Each row is a point on a tangle of strands that fork and nearly touch. The rows are in no order.
Two points are linked if the straight distance between their rows is under 122. Some points are linked to none.
j805: -16  2  -6  19  -13  13  29  5  8  18  -16  3  58  -33  -3  -14  18  27  28  -8  27  5  -12  -11  -9  38  -15  -2  44  -2  -7  10  13  -13  1  4  7  14  -4  25  -26  47
j17: 3  -3  -25  8  -6  -23  2  -11  -1  -10  -15  -5  6  52  19  -11  -4  -20  47  -32  3  -66  -3  16  45  -32  5  12  -15  -6  28  4  -1  0  5  -15  41  4  18  -7  24  -13
j563: -12  27  1  -41  27  4  -38  0  40  51  -6  -12  25  -35  44  29  2  4  25  -69  -49  -43  28  -5  3  4  5  10  36  37  2  -9  -24  -22  25  8  6  -5  18  8  1  -34
j977: 3  -5  28  -2  17  -33  1  6  -5  -10  -11  -17  -41  31  2  61  -16  -16  -30  -22  -19  24  -2  -15  -15  -42  7  38  -6  4  23  -15  -13  19  -5  1  -21  24  1  -7  23  -40
j825: -40  -19  4  11  7  17  -20  -30  -20  38  3  -30  21  -6  17  -15  -1  -30  26  -46  16  -9  25  23  22  -8  18  33  6  31  -11  -45  20  -2  -8  -13  5  11  23  -6  -12  39
j933: -9  -37  45  40  -22  -6  1  -44  -20  8  -32  -26  49  -28  -34  5  -17  9  32  -22  19  60  15  21  -31  3  -2  64  26  23  30  18  -1  2  9  20  -14  -60  31  -37  -30  32
j19: -23  2  13  -34  21  -1  -26  -9  10  0  -8  -4  -58  7  -4  35  -8  -4  -48  17  -16  18  17  -24  -20  -21  -4  -34  12  25  -24  -44  32  -21  27  -26  -3  -8  -13  28  -5  -16
j898: 19  17  8  -7  35  22  -25  35  32  -8  15  6  -21  4  44  6  17  -31  5  27  -34  -4  26  13  -20  -26  -38  -12  -11  19  3  -30  -8  -10  9  -21  -31  19  5  23  37  -44
j984: -41  -12  -31  4  16  4  11  -16  -6  -44  -32  1  -12  -8  -19  -26  27  -27  1  15  1  -2  38  -5  32  -22  -14  23  -29  37  -17  -30  28  21  46  -12  -2  18  18  44  32  51
j326: 31  12  -13  -26  9  46  -25  44  26  26  25  15  1  -31  17  14  16  50  5  -1  -7  -8  -2  16  -18  49  -7  -45  43  -23  -21  -11  -7  -11  -16  -10  14  -3  -50  8  -31  -14
j4: 35  -10  19  37  17  13  -20  21  -17  -19  -17  15  13  29  -32  0  6  -2  -18  35  10  5  20  17  8  -32  -23  8  -43  -12  -15  -14  3  22  33  -14  -27  10  -20  -1  28  26
j909: 37  -5  45  -18  -18  -12  -8  11  22  -13  5  9  -40  20  -3  46  -22  4  -44  6  -21  51  -31  -19  -33  -23  -7  6  -13  19  21  33  -21  -26  -18  13  -17  -2  15  6  -6  -57
j677: 40  5  -25  17  -8  -2  -1  34  22  -3  -21  6  42  -35  4  7  -3  25  45  -17  5  -47  -27  15  10  18  -11  6  35  -20  46  16  -8  -13  0  15  -3  4  11  4  -14  -6
j472: 7  -4  -4  12  -42  -5  -2  6  -44  -10  -28  5  19  43  -8  -26  -10  46  27  20  50  17  -13  -33  45  41  55  -10  -8  -39  7  28  -5  9  12  17  39  4  -43  11  -36  57
j935: -20  8  1  -13  4  -20  -34  14  -5  20  -16  -16  -14  -10  25  6  -11  28  8  17  21  -1  -6  18  6  18  49  -23  -4  -43  -11  -3  26  -8  18  6  35  -8  -19  15  -15  39
j3: -17  1  -8  12  -18  -40  27  -18  -32  -8  3  -4  15  41  10  -14  -7  -32  41  -17  10  -32  -16  20  28  -8  11  19  -39  11  16  0  13  31  -10  -16  15  28  -7  -21  31  10
j109: 3  -4  28  -10  24  5  -2  27  26  12  42  -3  -21  -9  13  -4  1  -11  -7  6  -13  22  9  11  -45  -33  -19  17  10  29  29  -9  3  -30  5  -16  -31  3  21  31  34  -31
j837: -16  -18  6  4  -15  10  10  -5  12  16  23  -9  11  -35  -19  -28  -4  19  -3  40  45  30  -4  1  -23  59  25  -26  16  -16  22  3  -7  -9  -13  -25  -18  -34  -24  5  -50  60
j199: 28  -6  -19  -6  13  12  -33  23  20  -14  -21  13  -22  41  4  4  7  15  21  -15  13  -18  -11  20  36  -1  12  -47  2  -75  -41  -2  -16  7  -16  -2  54  -3  -28  -17  -10  14
j589: -40  5  41  -20  -18  -14  16  -25  -11  37  31  -12  11  -28  20  -30  -16  15  0  28  31  25  -9  -16  -53  21  13  -38  20  20  -17  13  37  -33  15  -1  6  -23  -16  26  -31  49
j974: -11  7  -3  11  -22  2  -24  -8  -10  15  -41  -2  1  -25  -4  2  -9  45  9  27  35  -8  9  -11  8  26  44  -33  2  -32  21  13  19  -7  11  -15  25  -23  -26  37  -55  41
j78: 1  -11  3  55  1  0  25  -15  -38  -20  -44  6  46  -8  -14  -52  5  17  18  30  15  18  22  -6  11  -23  -20  -5  -12  33  3  13  20  -7  37  -4  5  17  -15  55  -18  48
j936: -44  5  -20  -34  27  12  9  -19  9  1  14  -13  -29  -8  0  1  -4  -12  -37  7  -32  5  31  -22  -8  -13  7  1  19  26  -16  -37  16  -8  23  -14  -9  13  19  47  12  -5
j543: 7  -11  18  -1  13  8  29  0  0  36  7  -26  38  -27  17  -22  9  -10  38  -26  2  21  -29  15  -13  7  -6  45  30  13  21  38  -6  -11  -26  46  -3  -3  33  -22  -18  -25
j850: 23  -8  9  1  -15  -48  32  -10  -31  -16  -2  -7  7  78  -39  -16  -18  14  -4  13  1  2  -12  -5  30  4  13  9  -45  -41  5  32  -8  19  13  15  26  -1  -22  -7  12  9
j237: -28  -22  -20  16  1  31  -38  -45  -17  13  -43  -22  15  -18  -18  -11  -7  -12  24  -32  14  -2  20  14  35  -5  18  29  22  12  -1  -22  -3  -6  17  -11  -3  -22  23  -22  -44  34
j138: -32  -21  56  -12  10  -3  -19  8  4  15  6  -14  -38  -18  -18  22  -10  -11  -28  14  15  37  6  -4  -46  -24  -8  -22  17  39  13  -23  18  -29  17  -26  -13  -36  -14  15  -25  -2
j281: -1  -33  43  19  7  -16  -9  -14  -17  -21  -10  -15  -20  3  -16  46  -14  -13  -27  -46  -12  62  8  -14  -9  -39  9  63  -1  45  52  -8  -34  9  -2  6  -32  18  23  -16  -5  -32
j400: -25  25  18  -21  8  -33  21  -3  23  -2  47  -15  -22  -8  18  -12  -5  -28  -37  11  -3  -25  0  -10  -22  -5  4  -14  -36  21  16  -5  -5  -13  -32  -26  2  8  13  -2  37  -1
j568: -11  -11  22  21  -33  -6  -20  -67  -11  23  -41  -9  7  -5  -36  27  -16  1  3  -12  18  2  2  -16  11  11  15  7  -19  -8  27  7  -4  7  -13  -9  12  -44  11  -63  -40  14
j671: 62  8  28  12  -10  16  -19  46  25  -25  -50  1  -1  7  -19  58  -3  26  1  -12  7  0  -34  24  15  -7  -6  -15  2  10  20  7  -30  -8  -10  -1  11  -3  -10  -8  -14  -29
j900: 17  -24  36  46  -19  -2  -9  -20  -12  -7  -40  -4  33  -28  -50  18  -20  34  -2  -9  12  41  11  11  -13  2  -9  32  12  30  47  -4  -23  -12  32  15  -16  -38  14  -16  -35  17
j592: 7  -3  -22  -17  -9  17  -6  2  -3  -18  29  4  -30  -6  -24  -13  2  0  -37  6  19  -7  0  0  10  6  17  -29  -39  -41  -31  18  -20  27  -36  -3  3  -24  -31  -18  -2  6
j885: -17  11  -62  -12  -30  0  18  -1  -12  -11  35  29  6  -14  21  -50  5  -4  15  33  20  -27  -4  -11  19  50  22  -13  -13  -36  -35  11  41  26  8  11  19  6  1  16  18  43
j722: 40  31  -23  -29  31  0  -3  59  58  -2  -18  9  34  -23  50  15  19  29  31  -11  -32  -42  -15  -7  4  27  -30  -21  51  -13  -6  8  -7  -21  5  36  -2  18  6  30  11  -29
j193: 24  -6  -42  -4  0  27  -20  23  11  -31  -20  1  -28  47  1  4  9  -14  19  -2  -7  -24  -9  11  48  -9  -16  -41  25  -52  -41  -6  -29  9  -23  2  12  -10  -19  -15  -13  -40
j341: 23  -5  5  -5  -9  13  -29  -20  31  2  -32  -6  4  -30  -29  49  -23  15  -19  -13  -12  10  1  14  -23  -14  7  26  15  24  37  -3  -15  -28  -2  -18  -26  -13  14  2  -10  -20
j448: 1  6  -31  -45  -15  2  -15  -16  17  25  39  5  -19  -24  0  6  -3  9  -10  -19  -7  -26  -2  3  3  20  21  -15  -3  -56  -34  6  -12  3  -31  1  13  -24  -13  -30  -2  -9
j713: -29  -17  2  44  5  -8  43  -29  -25  0  24  25  -8  -14  -18  -27  21  -34  -33  10  2  32  16  -20  -21  -29  -9  21  -24  19  -36  7  25  40  8  15  -22  18  24  -4  33  7
j49: 19  28  9  -50  13  5  -53  14  45  12  -17  -18  -8  -15  34  86  -15  -5  2  -40  -31  -6  -19  5  4  -10  8  -27  20  28  -18  -35  -30  -2  -14  -3  -7  -4  -12  -3  8  -61
j349: -3  7  -2  33  1  6  23  6  -16  -18  -24  21  62  31  23  -31  4  -44  59  0  -4  0  -9  1  2  -28  -42  40  -2  24  1  20  25  -5  18  14  18  41  34  11  22  7
j497: -28  -9  -8  14  9  -19  43  -36  -15  2  17  4  7  3  -13  -22  17  -18  -9  -11  -15  9  -8  5  -41  0  2  31  -7  -2  -14  24  18  11  10  7  -15  30  1  1  35  4
j578: 54  29  -11  -29  35  24  -8  80  44  16  20  11  18  -38  34  15  17  44  29  -12  -11  -12  -21  3  -14  43  -25  -24  49  -3  11  1  -11  -10  -15  20  0  -13  -21  4  -2  -43
j346: 41  31  -13  -30  13  13  -10  43  47  -29  25  26  -15  5  39  22  18  14  -19  27  -26  -14  0  21  -3  34  -43  -61  3  -24  -43  -21  -20  -11  -25  -13  9  9  -29  6  21  -23
j644: 23  11  27  -19  49  3  -7  56  48  15  31  3  14  -17  33  4  0  0  14  -13  -18  3  -15  17  -40  18  -12  10  13  29  20  1  -4  -37  -3  30  -23  15  13  18  27  -26
j745: -1  6  25  20  11  -12  -10  9  -6  11  -30  -7  2  33  9  20  4  -11  28  -35  0  -23  12  1  16  -41  4  32  -16  17  35  -1  9  -7  25  -6  28  27  5  8  15  -12
j323: -38  6  -9  -8  -5  1  17  -16  -9  12  36  20  -64  22  -8  -10  18  -26  -41  18  -4  -5  20  -20  18  2  22  -22  -44  -6  -31  -12  23  36  -3  -6  26  -5  20  -15  25  -6
j92: 38  5  21  -2  10  15  -5  33  0  -16  30  24  -40  34  15  7  2  4  -24  47  -11  22  3  33  -37  21  -6  -50  0  -43  -30  20  -1  18  -7  -18  -1  -8  -57  -1  -8  -27
j952: -25  3  -38  -2  16  -10  39  -6  -17  6  46  0  8  -3  19  -47  13  -19  4  2  -22  -14  -6  5  -13  30  -5  0  1  -19  -29  15  17  7  -5  27  -12  19  6  -12  21  -8
j382: 0  -26  65  11  21  2  -8  13  29  11  3  -6  -16  -11  6  39  -3  -19  -20  -36  -9  59  -18  16  -22  1  6  44  -4  55  35  18  -33  -10  -22  27  -39  15  29  -17  -8  -39
j685: 5  18  -38  -6  48  -6  -10  26  37  -14  8  16  0  23  38  -14  26  -37  43  4  -18  -63  -4  8  40  10  -41  -31  -7  -25  -12  -26  -2  12  -6  -9  11  15  6  -20  34  -30
j534: 27  21  5  2  -11  -1  21  63  41  -1  -5  13  53  -32  25  20  1  30  36  -14  22  -15  -31  -18  -9  38  -11  15  42  4  52  38  -7  -12  -22  22  25  11  11  25  -22  -2
j866: -6  -25  0  32  -27  -10  20  -20  -46  -2  -3  -21  59  4  -27  -40  -4  4  34  -21  25  19  -10  24  9  -14  1  42  -10  21  21  9  -12  4  19  17  -8  6  -1  -22  4  47
j758: 0  -10  -7  42  12  -15  1  -25  -60  -45  -31  10  -23  2  -46  -21  -2  15  -55  35  6  20  29  -30  16  -51  6  -16  -40  26  0  -11  8  17  29  9  -25  -18  1  16  5  13
j334: -26  31  -5  -14  25  -16  12  17  21  5  22  16  -11  21  18  -8  5  -5  -3  32  -13  -28  14  -8  1  25  1  -53  -15  -34  -29  5  25  8  9  -3  28  9  -20  18  12  -5
j943: -24  23  -16  -14  -22  1  -11  -46  8  22  -4  -28  2  -40  7  7  -9  14  -14  4  -12  -16  11  -6  -13  2  18  0  18  -9  -4  -15  9  -19  -7  -5  0  -23  35  -5  -13  0
j525: 11  -17  0  17  -9  33  -8  20  -13  18  -4  3  5  -1  -13  -14  -1  28  17  -19  23  -2  -7  23  0  26  17  9  22  -38  4  21  -2  -6  3  11  22  -18  -16  -16  -43  20
j723: 14  -23  -5  -15  -9  2  -37  -23  6  -18  -23  -7  -20  -32  -43  32  -12  13  -27  -3  2  6  19  3  -7  -37  -6  15  -5  24  31  -35  -6  -14  29  -50  -30  -29  -19  20  3  19
j816: -26  4  -16  -15  21  -25  18  8  3  40  57  -14  21  -28  39  -42  23  -17  36  -22  -15  -9  -8  17  -34  24  -10  12  16  6  -9  -15  5  -9  -8  22  -22  3  11  -27  40  -10
j739: -30  -12  8  -26  23  -7  29  -37  0  50  37  -26  23  -33  31  -29  15  -23  24  -44  -27  19  -4  11  -26  12  -3  48  20  25  4  12  -15  -5  -32  25  -29  6  33  -31  4  -21
j582: 37  8  19  1  14  15  -19  36  29  -5  -43  -5  8  -13  2  40  -19  19  -8  -1  -13  -7  -9  19  -1  -13  -8  16  11  20  25  2  -4  -29  6  3  -6  11  15  38  -5  -23
j702: 2  24  -3  -23  34  -8  -20  33  28  17  57  17  -19  -5  48  14  19  -31  -5  -3  -41  -14  10  -2  -4  4  -20  -17  -13  9  -3  -44  -26  3  -14  -4  -22  20  9  -18  42  -59
j483: -29  4  -13  3  37  7  -2  16  5  21  9  -2  9  22  27  -23  16  -43  24  8  -11  -31  6  14  27  3  -21  2  0  2  -7  -47  13  6  2  -2  1  36  27  -8  25  7
j361: 5  5  3  34  -10  10  11  -10  -29  -10  -24  -1  20  0  -5  -33  -8  40  1  26  24  -4  17  -21  15  13  21  -17  5  -4  20  38  21  -15  20  -7  17  8  -30  63  -42  40
j628: 21  -8  17  -6  0  40  -4  20  13  58  10  -7  -12  -4  1  0  14  11  31  -29  7  0  -19  30  -11  38  0  6  36  -20  7  20  -9  1  -19  21  26  -29  8  -41  -45  -27
j985: 0  3  -48  34  -20  13  27  9  -11  -27  19  30  18  12  -7  -52  36  -18  13  38  26  -27  -2  -7  14  32  -11  -7  -24  -29  -28  8  16  41  6  9  -1  16  9  -19  24  48
j524: 6  -9  68  -15  4  -8  1  -8  16  23  -10  -22  -28  -14  -1  43  -11  -4  -33  -20  -12  40  -12  7  -26  5  4  11  5  25  30  30  -9  -11  -28  16  -4  -17  20  -16  -39  -40
j630: 34  -10  7  22  5  12  13  30  -9  2  3  15  16  4  -14  1  9  9  -19  23  1  3  -6  10  -24  -1  -34  8  -11  -27  -15  13  4  -2  0  6  -19  20  -16  6  12  7
j263: -32  35  19  -21  22  -32  9  16  29  25  43  1  -7  2  46  -18  7  -17  6  22  -27  -44  17  11  -14  19  -7  -34  -23  16  4  -15  20  -22  -2  -20  22  14  7  24  30  -11
j852: 44  -1  49  5  23  32  -3  77  40  -3  5  6  18  1  8  12  9  -8  9  -11  6  29  -32  25  -25  27  -28  15  0  22  13  22  -24  -21  -25  25  -23  13  7  -5  10  -27
j537: 9  -7  0  8  4  10  22  3  6  9  16  4  15  -32  -20  -4  6  14  -40  15  9  36  -13  -14  -50  -9  -20  3  24  2  -16  6  -2  -13  -17  9  -40  17  6  7  3  12
j776: -5  11  -2  -17  30  27  -20  17  37  51  -19  -2  25  -39  27  -5  24  -7  51  -49  -26  -34  1  20  4  12  -32  5  45  31  0  -13  3  -35  24  18  22  2  18  15  -17  -3
j743: -10  20  -8  -45  21  -1  -37  16  51  27  -24  3  -5  -21  37  48  15  -10  17  -46  -43  -38  8  -16  24  -30  -16  -7  9  23  -15  -28  -22  -13  13  -1  -5  22  7  19  20  -36
j880: -7  6  15  51  -6  -4  23  -5  -40  -38  -32  13  49  40  -6  -30  -12  -17  19  22  -9  0  34  -3  26  -27  -32  28  -29  20  -4  7  20  7  38  15  18  23  13  19  8  24
j988: 2  -11  -19  22  -1  11  -5  -6  -24  -28  -18  -8  -13  -7  -34  11  13  -19  -32  -22  7  2  3  1  15  -41  -13  14  -20  21  -10  -17  -30  21  -17  -3  -30  9  11  -30  17  -3
j917: -19  5  -7  -5  -30  -35  20  -27  -47  -23  -9  -8  -5  56  -4  -20  -30  7  16  33  13  5  0  -9  18  -5  33  15  -37  -25  3  10  30  3  19  4  27  2  -16  20  13  22
j314: 47  -12  5  17  -24  2  -6  39  -5  -18  7  25  -25  22  -23  16  -1  35  -9  22  5  9  -3  24  -3  11  7  -38  -3  -51  5  28  -21  23  -13  -8  18  -12  -57  -5  -18  -19
j304: -30  -9  10  -13  40  18  -10  13  3  53  11  -23  -1  7  14  1  8  -21  24  -32  -6  4  -1  18  8  5  7  20  24  11  -4  -39  5  4  -8  12  -1  21  23  -13  -3  -11
j219: 16  19  20  -43  30  -3  -23  17  25  43  14  -14  -4  -19  11  48  4  11  -7  -40  -21  3  -28  33  -22  15  11  -14  11  5  -19  -11  -25  0  -22  8  -2  -3  -14  -34  1  -23
j282: 22  1  -3  7  -23  14  -11  4  10  -28  -31  -3  -8  5  -31  41  -5  7  -30  -15  1  6  -20  -6  14  -5  -13  -15  -3  -9  -19  -5  -29  -8  -27  2  -2  1  -13  -17  -11  -17
j42: 31  -10  -9  -2  -15  -7  -5  22  5  -42  10  13  -38  3  -9  -10  -11  23  -48  58  14  -21  17  -7  7  -16  -2  -67  -10  -20  6  11  -2  -3  11  -43  1  -23  -36  43  -21  15
j614: -4  12  -21  -17  27  -18  6  12  11  26  57  7  4  4  49  -9  22  -33  13  -42  -33  -32  -11  -7  2  11  -21  25  4  -3  -11  -28  -22  1  -26  21  -19  34  28  -46  44  -32
j756: -24  18  33  3  30  -20  8  1  -19  -16  -11  -19  -20  14  10  3  0  -6  -35  17  -1  6  5  -20  -38  -29  2  -16  -13  0  -26  20  31  0  15  11  -1  1  -27  13  19  7
j44: -11  -17  -1  6  11  9  -20  -6  8  -12  -11  3  -13  1  -1  28  -5  -23  4  -52  -11  -21  48  -17  26  -49  -6  49  -1  25  29  -24  -3  0  8  -33  -5  22  11  32  13  -25
j844: -32  -10  -21  -3  -32  -10  24  -67  -78  7  -14  18  20  18  0  -51  -13  -7  37  28  30  46  -33  -9  27  11  38  15  -22  28  -24  29  29  29  -13  30  -2  29  -16  -5  -25  19
j818: -9  26  -17  -25  -2  10  10  -6  11  10  25  -5  12  -38  14  -8  7  17  -44  8  -23  -5  -2  -7  -29  32  -9  -22  28  5  -28  -9  -10  -25  -20  16  -16  -1  10  -1  -5  0
j698: 13  -10  -9  -6  -5  10  -49  23  -2  1  -40  -5  -32  21  -12  23  -6  22  7  3  13  -3  1  29  36  -3  18  -24  -16  -41  -12  -20  -3  -8  9  -8  34  -21  -25  7  -22  17
j173: 27  -20  6  7  -15  -33  25  -13  -14  -21  -12  -18  -2  50  -39  0  -14  10  -22  -12  -27  9  -19  -1  16  -9  -5  20  -24  -17  25  38  -42  12  -7  25  -16  10  -10  -13  0  -24
j495: 12  14  -13  -12  3  -13  12  -5  30  11  -9  -16  3  20  12  22  1  1  12  -35  -26  -28  -35  -1  6  13  11  5  28  -10  7  11  -25  -20  -31  32  5  9  32  -22  0  -41
j764: 31  -2  6  -2  28  44  -17  57  50  26  -30  5  6  -12  24  15  29  1  46  -31  -19  -28  -26  27  7  10  -22  21  49  37  17  -13  1  -26  23  16  13  12  49  0  8  -17
j798: -2  -18  -7  -13  -3  5  -12  -57  0  28  -14  -28  -14  7  1  35  9  -13  10  -53  -11  4  -11  -15  7  -26  18  53  39  -1  18  -13  -29  12  -19  0  -8  1  33  -56  -12  -28
j186: -42  -10  -24  31  -30  5  37  -60  -53  4  21  26  -10  20  5  -44  12  -35  20  14  22  9  6  2  13  14  40  20  -42  36  -32  4  47  37  19  5  10  31  13  -8  31  27
j904: 4  18  -35  -3  -53  -2  55  -23  -6  -11  7  7  36  13  -14  -30  -6  19  14  9  29  -9  -30  -35  31  32  5  1  6  -25  19  26  -11  -3  -52  4  22  10  -1  -8  -21  21
j149: -14  11  -26  -3  -10  8  -17  5  7  14  11  1  6  -27  19  -13  4  15  26  -17  13  -35  -4  15  6  31  20  -28  12  -50  -11  10  4  -9  -14  4  38  -15  -14  -12  -21  10
j855: -23  -10  -14  41  -21  7  39  -8  -29  -15  29  32  7  -4  -23  -50  16  -28  -5  29  27  6  15  -7  -2  12  6  15  -34  3  -47  13  38  42  26  14  -6  7  12  2  35  56
j992: -28  9  -9  10  -2  -30  8  -24  -42  -26  -24  2  12  34  18  2  -30  -7  17  18  -8  0  20  -7  18  -40  -2  35  -23  5  -10  -2  50  17  28  -3  18  26  17  34  19  14
j996: 14  4  30  -40  -2  25  -37  8  25  35  28  -19  3  -47  12  36  -11  18  -5  -8  -10  25  -5  42  -43  46  0  -21  35  -1  -22  4  -13  3  -26  -2  -11  -51  -29  -32  -22  3
j888: -31  -1  62  -13  0  -20  -5  -31  -4  37  19  -34  -24  -35  16  7  -14  10  -12  12  16  26  4  5  -62  14  26  -12  20  26  13  4  29  -32  9  -18  5  -50  6  -8  -29  23
j76: -29  0  5  29  10  -15  19  -24  -43  -34  -19  -4  -10  -15  -14  -24  3  14  -38  31  11  35  14  -38  -29  -41  0  -6  -2  22  -9  9  30  -6  24  4  2  -8  1  28  -3  20
j515: -11  -22  -6  -4  -10  0  5  -5  -5  3  33  -18  2  -34  -33  -39  -7  -3  -23  27  29  12  3  20  -23  8  6  0  -11  4  18  -7  -4  -9  0  -30  -39  -32  -3  11  0  54
j433: 29  -1  -3  31  -6  3  -16  0  -34  -54  -14  24  -16  37  -48  -10  4  4  -47  56  2  18  41  -27  23  -23  -20  -14  -47  -12  -29  0  0  41  44  -7  -21  -20  -16  -3  18  17
j481: 33  22  -28  -5  18  -13  4  41  35  -21  -7  3  29  1  19  15  1  4  4  -7  -6  -45  -26  -2  15  22  -18  -20  22  -29  7  12  -16  -12  -34  17  -4  21  -7  -1  5  -19
j295: -35  17  -31  -27  -30  -1  10  -44  -58  32  -5  7  0  -2  37  -36  -22  -10  35  15  26  15  -24  -19  13  5  48  0  -19  9  -47  5  52  17  -6  20  19  20  -15  4  4  20
j906: 29  13  -23  -1  1  1  4  29  14  -47  32  28  -45  25  13  -16  -2  -2  -30  73  -20  -18  23  2  -9  11  -14  -64  -2  -47  -28  14  4  14  -5  -31  -5  -18  -36  25  4  -29
j276: -15  -10  0  -22  -14  -6  17  -21  -21  -14  11  -13  -22  -4  -41  -7  -7  9  -53  24  22  29  -16  -17  -5  3  21  -7  -30  -13  -3  13  -9  1  -18  -6  -17  -21  -15  -14  -12  37
j34: 5  1  -19  -26  -14  -6  38  13  6  5  34  2  11  10  -21  -37  -3  15  5  24  19  -9  -26  -5  11  37  -2  -9  -21  -32  29  0  1  -15  -34  -16  8  -1  -1  -10  -3  9
j220: 11  -2  13  13  17  -18  -9  2  7  -50  5  21  -41  29  -6  19  -11  -31  -44  33  -25  -13  34  -8  -16  -47  -14  4  -16  11  13  -4  4  19  39  -44  -33  6  -4  34  31  -24
j84: -14  16  11  -1  39  -4  -11  17  -4  -10  -27  1  -31  32  7  0  10  -1  -11  52  7  -2  20  -21  -3  -16  4  -34  -36  -32  -31  -11  37  7  35  -22  14  2  -21  11  20  18
j100: -21  -8  1  6  2  -7  8  -32  5  -30  5  2  -21  -20  -20  19  -6  -32  -36  -23  4  -9  32  -39  19  -50  15  32  -23  57  36  -17  -11  18  -2  -33  -15  17  28  25  29  -6
j635: -1  -8  3  31  -42  16  -16  -48  -11  -23  -48  1  25  -28  -61  25  -16  28  -23  -4  12  17  17  -17  11  7  -6  3  11  4  19  -3  -14  -7  10  -8  -15  -37  5  -21  -46  14
j24: -33  16  9  -23  -27  -7  23  -17  -32  35  18  -2  16  -7  27  -25  -15  5  23  18  18  15  -13  -3  -18  20  17  -10  -3  6  -15  14  43  -9  -9  9  30  5  -13  10  -11  27
j399: -1  -6  -21  18  -59  -7  32  -19  -60  2  -10  15  36  23  -13  -33  -7  20  31  29  33  27  -21  -32  39  24  21  3  -6  -14  0  23  12  18  -6  22  14  19  -11  3  -32  40
j991: 8  -16  19  -16  -18  35  -31  -2  13  20  12  -8  -2  -29  -27  10  -12  23  -14  18  30  35  -2  13  -14  45  9  -24  9  -27  -9  -3  -21  2  -34  -16  -10  -45  -29  -35  -53  28
j213: -14  -20  -4  -9  -9  -19  -5  -43  -16  -37  8  2  -53  -19  -37  28  -18  -4  -55  -7  5  11  34  -37  -2  -54  21  9  -2  36  31  -29  -6  19  16  -51  -32  -22  -2  20  13  -7
j451: -5  -18  13  30  -2  -8  -2  -3  -45  -5  -3  -13  14  6  -33  -14  1  -8  -11  -11  16  8  7  9  10  -33  -7  27  -47  11  10  -11  -5  17  8  8  -15  1  -12  -15  18  27
j981: -24  -33  -3  28  -28  0  -11  -62  -45  3  -21  -27  32  -18  -21  -26  -20  9  25  -15  24  29  10  23  -3  -4  29  58  -1  7  16  5  3  -3  10  6  -4  -26  16  -26  -25  53
j737: -12  7  13  -19  0  1  8  2  13  2  28  6  -54  27  -8  10  10  -24  -39  16  2  2  6  -10  3  -20  -7  -24  -39  2  3  -34  -13  7  -23  -35  11  -5  6  -15  28  -26
j431: 2  11  -11  -30  1  -13  -14  -40  38  25  -11  -29  1  15  41  40  -1  -10  17  -67  -27  -28  -23  -24  6  -13  31  26  42  6  12  -8  -44  -16  -28  16  -12  -1  45  -45  14  -52
j944: 37  -14  9  16  -23  -10  11  20  -21  -27  8  3  -10  32  -48  -13  0  14  -18  11  -12  19  -3  6  22  2  -12  -30  -30  -23  27  24  -50  26  -2  5  -10  -11  -51  -19  -15  -31
j833: 16  -4  -36  32  -47  11  25  -9  -35  -24  4  35  11  21  -38  -29  13  11  -19  11  25  -26  -20  -25  43  4  -2  -9  -28  -29  -20  17  -11  46  11  9  15  7  15  -30  3  38
j216: 17  2  0  -8  -8  -13  -13  25  23  -50  13  12  -28  -10  3  12  -18  -5  -56  49  -5  -11  3  -1  -32  -35  -29  -34  2  3  0  9  2  -10  21  -27  -24  -3  -3  34  6  4
j891: 8  -35  0  -5  -17  14  -3  -27  6  48  -7  1  -5  4  -36  19  8  -2  10  -42  -8  12  -32  7  1  7  0  27  29  -28  7  22  -9  15  -11  12  15  -15  17  -54  -36  -31
j420: -32  -14  -7  9  1  -1  -9  -29  -40  -17  -37  -5  0  18  -52  -2  -18  -8  0  -27  13  12  20  -29  44  -22  12  16  -4  3  -5  0  30  -9  23  19  24  -20  -16  13  -27  6
j622: 14  0  -36  38  -32  -11  33  16  1  -22  -23  18  63  -10  -11  -8  10  29  34  -9  13  -18  -17  -7  8  15  -18  9  29  -15  40  22  -4  -2  11  1  2  26  -8  24  -9  19
j183: -4  2  4  15  9  0  23  21  -9  13  -5  4  38  5  35  -27  6  -24  75  -18  5  1  -42  28  -13  -1  -17  33  25  21  14  20  14  -9  -2  30  15  20  32  -11  21  -9
j848: 17  -1  19  26  3  -26  -7  2  14  -42  -13  15  -26  61  13  56  -8  -27  -22  14  -23  -5  29  -18  8  -46  0  25  -24  -11  15  -19  -13  31  17  -26  -28  22  11  0  47  -41
j766: 31  11  -42  -8  20  5  -26  24  57  -35  -13  21  -22  15  24  11  14  -26  27  -4  -18  -51  -7  10  51  -20  -22  -63  -7  -22  -25  -21  -31  4  -39  -24  11  -7  -16  -5  23  -61
j907: -48  18  -19  -34  -27  8  11  -59  -7  45  23  -19  29  -32  11  -27  -17  -6  27  9  15  5  5  -8  -14  28  20  10  5  23  -11  -18  26  -13  -15  -6  3  -16  20  -10  -1  34
j572: -36  -15  -12  9  40  12  2  -11  -16  -44  -7  -3  -26  1  5  -19  3  -27  -23  9  -25  23  65  -9  11  -44  -10  28  4  25  -27  -28  23  17  38  -10  -3  14  16  50  18  4
j809: 52  34  1  -39  -1  1  -15  46  41  2  34  8  -16  -10  41  22  6  59  -15  0  -36  -23  7  15  -25  35  -16  -69  30  -20  -30  -1  -24  -31  -7  -8  29  -18  -25  23  -7  -31

A fork is a point with three links, a tip a point with one. Leave the first point through the second and follow the links. Name the first fork or tip that comes.
j906 / j42 => j909
j220 / j216 => j880
j563 / j743 => j149
j3 / j17 => j451

Follow the links from the first point to the second, and from the first to the third. Name the last point that the two ways share.
j981 / j220 / j481 => j935
j326 / j880 / j76 => j935
j282 / j702 / j589 => j451
j758 / j722 / j936 => j4
j996 / j943 / j76 => j4
j850 / j644 / j671 => j880
